Each row is a point on a landscape with many valleys, with its height.
A ball rolls from a point to the lowest of its 2 nearest points, and stops where none of them is lower. Distance is the straight distance between rows; heights are no part of it.
J_81: [ -2  -9  -2  36  40  15  -6 -14  12  -7  -3 -16 -15   5 -20  18  11  12
   5  25 -11  14   5]  h=136
J_890: [ -2 -10   8   0  22 -30  12  11  10   4   1  -3  23   6   4 -16  -8 -12
 -27 -15  11  29 -40]  h=449
J_222: [  8 -38  31   6  19 -15 -11  29  14  -4   1   1  -1 -18 -12 -14 -18  24
 -32  33 -26  30 -31]  h=413
J_397: [-19  25 -22  -5   9   7   6 -22 -17  25  -4  -1  22   9   6 -19   5  -6
  10 -20  20   7   7]  h=395
J_247: [ 42  -2  -9  19 -24  -9 -20  -1  -9  -3 -16 -30  -4  15   3   7  -9  13
  32  29   4 -22  24]  h=623
J_376: [ 42 -13  31  -8   8 -38  16  31 -14  33   3  25  17  13   3  -4   6 -26
  15   1  31  20 -13]  h=468
J_811: [ 26 -17  27  26  14  -3 -12  19  19 -26  -4  14 -10  -8 -14   2 -31   8
 -17   8 -18  29 -15]  h=387
J_120: [ 45   5  -9 -19 -34  10  -7  -8  13   0  -3  -7 -29  27  16  -2   2 -18
  17  -7  27 -18  11]  h=487
J_655: [ -7  12 -21 -28  18  13 -12   4   1  19   9  29  17  -3  -4 -38  10 -26
  -7 -23  40  38   5]  h=278
J_32: [ -4   6 -12   3 -26  -3 -32  -3 -20 -11  12 -25 -31   2  -2  11  -3  -8
 -23  -3 -10 -17 -20]  h=345
J_47: [ 41  23 -14 -24 -23   1  -9 -16   5 -17   0 -24 -38  44  -6  -1  -1 -38
  -5 -23  12 -23   0]  h=450
J_29: [  3 -14  15  19  23  10   8  -3  22  -5   2  -5  14  -6   1 -20 -16   1
 -21  -3  -2  43 -49]  h=423
J_707: [-19   1   0 -29 -25  -1 -30   9   4   9  -5  -5  -1  -9  15 -21 -17   7
 -33  -7   8  -6  -4]  h=168
J_457: [ 18  21  25 -10  -4 -17   6 -30 -15 -25 -14 -36 -20  24   0  12  -1 -25
  -7   6   7 -25   6]  h=381
J_597: [ -7 -10  15  -3  19   8 -18 -18  -8  -3 -18 -11   9 -18  -8 -18  -5   6
 -17  28  -5  34 -15]  h=477
J_266: [-34 -12   4 -37 -22  -4  25  23   9  -8  10  32   4 -30  33  -6  -4   5
 -15 -15 -18 -15   0]  h=170
J_219: [ 22   7  16  12 -12 -43  -9  -5   3 -21 -17 -43  13  30  -6   6 -12   7
  -4  10   0 -38   2]  h=344
J_381: [  8  -3  17  -6 -19 -47 -13  12 -12  -4 -22 -47   1   0   7   7  -5  11
  -4  27   2 -27   0]  h=280
J_825: [-15   1  -2   1   2  13 -29  -4  -5 -26   8   8 -29  -3  -5   6  -5  -2
 -27  -4 -32  -2 -10]  h=307
J_805: [  0   3  -6  11  28  -9  11   8 -13  -6   9  18 -19  20 -23  28  21 -43
   7 -15   3   0   4]  h=124
J_671: [-14  -1  -5  17  19   1   2  14   6   0   3  19   7 -28 -36  10 -14  16
   6   6 -28  -3   5]  h=723
J_615: [  9   2  15  28   3   1  -9   2  -4   4 -17 -19  19 -14 -34   7 -36  32
  19  49 -17  12  15]  h=683
J_197: [-18  -4  -8  26  21  20  28   5  10   4  19   4  -9 -29 -34  19 -24  -8
  -1  -2 -16  20 -27]  h=737
J_990: [ 27  -7  12 -10   2 -32  -2  17 -13  11  13  31  -5   3   4  17  13 -27
  20  -1  12  -4  12]  h=419
J_507: [ -7  -5  13 -10 -20  -4  25  34  16  30   6   5 -15 -23   9   5 -29   6
   2  -9   5 -11  -3]  h=78
J_94: [ 23  26  12 -28 -12 -17  11 -18   0 -31   3 -25 -20  50   0   0   3 -48
 -17 -22   8 -29 -20]  h=420
J_524: [ -5  10   7  24   9   4   2 -35  -3 -14 -13  -9  26   6  15   5   6  25
  13 -14 -11 -10   2]  h=165
J_432: [ -9  22 -11  15 -18   1  12  21  16  16   8  19   8  -7 -12   5 -20  12
  18 -35   0 -27  15]  h=207
J_431: [ 13   4 -24  21 -13   5 -21  -7 -14  24  -4 -23  -6   8   1   8  23  12
  35  12  20  -5  23]  h=572
J_484: [-11  -7   4   2  16 -14  23   0  -8  29 -16 -18  21  -8   3   4  20  11
   9  19   6  -8  11]  h=569
J_514: [-17   7  -9 -32  -3   7 -29   5  -2  27  14  15  28 -14   8 -38  -6  -5
 -21  -9  24  38  -2]  h=228
J_325: [ 26 -12  -7   3 -12  -4  -9  19  -5   3  12  17 -31   1  -7  25  13 -14
  23   5   5   1   0]  h=374
J_911: [-23 -11  -3 -41 -22 -21 -27  -1 -19  19  12  21  26  -4  24 -14  11 -10
 -11 -16  30  11  -2]  h=279
J_694: [ 28  -9  -3  21   8  35  11 -14  34 -19   0 -21 -41  17  -5  20  13  -3
   9  10   7   2   5]  h=258
J_309: [-16 -20  -1 -11  26  13  -1   1   0   1   9  15   9 -25  -4 -24   2  -4
 -26  19 -10  45 -37]  h=451
J_164: [ 27  10   2  12 -19 -12   4  17  20  -1   7  21  17  19  -2  -8 -30   0
  12 -36  18 -16   5]  h=263
J_487: [  2  -6  -6  30  30  -3 -13   6 -12  -4   5   6 -16   0 -30  23  16 -19
 -10   0  -4  18   1]  h=52
J_721: [  9   2 -13  14 -21  -7   0  -9   2 -20   3 -27 -16  14  11  19  -3   2
 -18 -18 -15 -22 -37]  h=380
J_445: [ -9 -14  -3  23  33  38  12  -3  39 -23  -2   1 -29   7 -13  13  17  15
  -8   5  -9  11  -2]  h=198
J_393: [  2  -4  -7  13  -7  16 -14 -23  22 -19  -5  -1   0  16  16   0  21  22
   1 -20 -11 -22   3]  h=64
J_321: [-25   0 -12 -21  -6  27   1 -12  -8 -31  -1  -8 -39   0  28 -11  31   7
 -30   5 -15 -15  -2]  h=216
J_354: [ -5  13 -19  21  23  24   0 -12  13 -14  -1  29  15   5 -11  14  21  14
  25 -15  -2  -7  43]  h=285
J_17: [ -2  18  -2  21  20  14  -4 -41   3  -4 -20   4  29  11  -3  -3  23  25
  20  -7   1  10  34]  h=247
J_885: [ -5   4  28  -8 -18 -13  26  -4 -11  -5   9  36  32 -18  12  14 -29  -5
   5 -25 -24   4  -5]  h=173
J_282: [ -1   3  -1  21   4   0 -15 -10  -2  18  -7   3  47 -22 -36 -13 -16  37
  24  27 -19   6   9]  h=702
J_119: [ 26  -2   8  32  -2  -7   1   5   6 -11  -9 -13   7  10  -8  13 -18  16
  24  19   0   0  18]  h=657
J_410: [ 18  -8  -3  13 -16  38  -2 -20  -1   2  -2   3 -39  -6   5  21   3 -10
  20  10  -1  10   7]  h=319
J_948: [-16 -17  11  17  37 -12   6  25   0  -6  19  11  11 -27 -43  12 -13   8
 -18  26 -40  13 -19]  h=736
J_861: [ 18  10  10  33 -11 -29  -2  -6   7 -24  -3 -24  19  26   3  12 -19  11
  -7 -21 -15 -26 -26]  h=401
J_83: [ -8 -10   9 -20 -12 -11   5   9   0 -10  15  43   5  -9  16  13  -9  -9
 -10 -23 -16  -6  -6]  h=132
J_104: [ -4  16  -5 -21   3  -1  -4 -16  -9  25   2  17  18  30   2 -33  10 -23
   4 -33  44   9  11]  h=342
J_167: [-14  -5  -2 -28 -17  12   9  14  19  17  -4 -14 -23 -10  10 -19 -16  -5
 -19 -10  18 -25 -11]  h=111
J_70: [ -7   3   3 -19 -20  -9  34  25  17  27   6  14  -4   0  16   0   1  -2
  13 -21  13 -37  16]  h=141
J_478: [-43  21 -31 -24  23  29  38 -18 -15  16   0  -1  21  -5   4 -20  25 -11
  13  -3  26  19  15]  h=438
J_480: [ 51  -7  12  30 -12 -13   3  36  17 -22   0   0 -14  14   3   1 -37 -17
 -17  -4 -10  18 -24]  h=354
J_900: [ 10 -20   4   0  -2  22 -24  -9   8  -4  -9 -12  -6   1   7 -17   1  25
   1  20   4  21   1]  h=508
J_627: [-24   3  -9 -10   8  38 -12 -32 -16 -23   6   8 -38  -9   5  -4  13 -15
 -18   7 -18  13 -13]  h=267
J_960: [-42  10 -13 -42 -15  11  17   7 -16   3   1  12   5 -27  26 -11  -4   7
  -2   1  -4  -6   7]  h=205
J_847: [  8   9  41 -13   1 -43   9 -13 -21  -4 -33 -33  -6   0  -4  10  -1 -15
 -10  20   1 -15  10]  h=337
J_127: [-38 -11  -7  -2  29   1  15   0  -9  -1   0 -12   8 -12  -7   8  21  16
  -5  35 -20  11   1]  h=599
J_491: [-25   5 -31  -8   3  23  37  -4 -11  32   2 -14 -14  -5  14  -1  19  -8
  29   0  25  -5  22]  h=481
J_577: [  3  -7  -9   2  24   7  13   4   9  -7   3  28  -3   7  -1  13  39 -12
  19  -4   5 -12  28]  h=213
J_121: [-32  10  -7 -55 -23   2 -14  -6 -32   8   7  29  17 -10  25 -10  17  -8
   0  -5  13   6  21]  h=248
J_768: [-25   4 -25  -3 -14  26   1 -15  -3 -19   5   8 -14  -6  29  -2  26  25
   3  -1 -23 -30  13]  h=157
J_271: [-19   3 -10 -11   5  25   0   0   5  34   6  20  52 -31 -20 -27  -5  42
  11  21 -26  11  13]  h=721
J_970: [ 38   1  13  15 -25 -29  -4  22  -3  -2   4  12  16  17  10   7 -29 -13
   6 -12   3   1 -12]  h=311
J_93: [ -8  -1  13 -18 -27 -33 -24  16 -16  15  -4 -34  -1  -8  14 -13 -13   5
 -17   6  12 -17  -2]  h=221
J_919: [-14  -6 -23  14   8  13   9   0 -18  30  -1 -11   0  -5   4  16  41  11
  30  15   7  -4  21]  h=527

Two balls start at each pair of points below. Name the first point that both come to, or write none.
J_990, J_381 | none
J_47, J_721 | none
J_376, J_811 | J_970

Where does a ball stop that starts at each point below?
J_491 | J_514
J_32 | J_393
J_222 | J_507
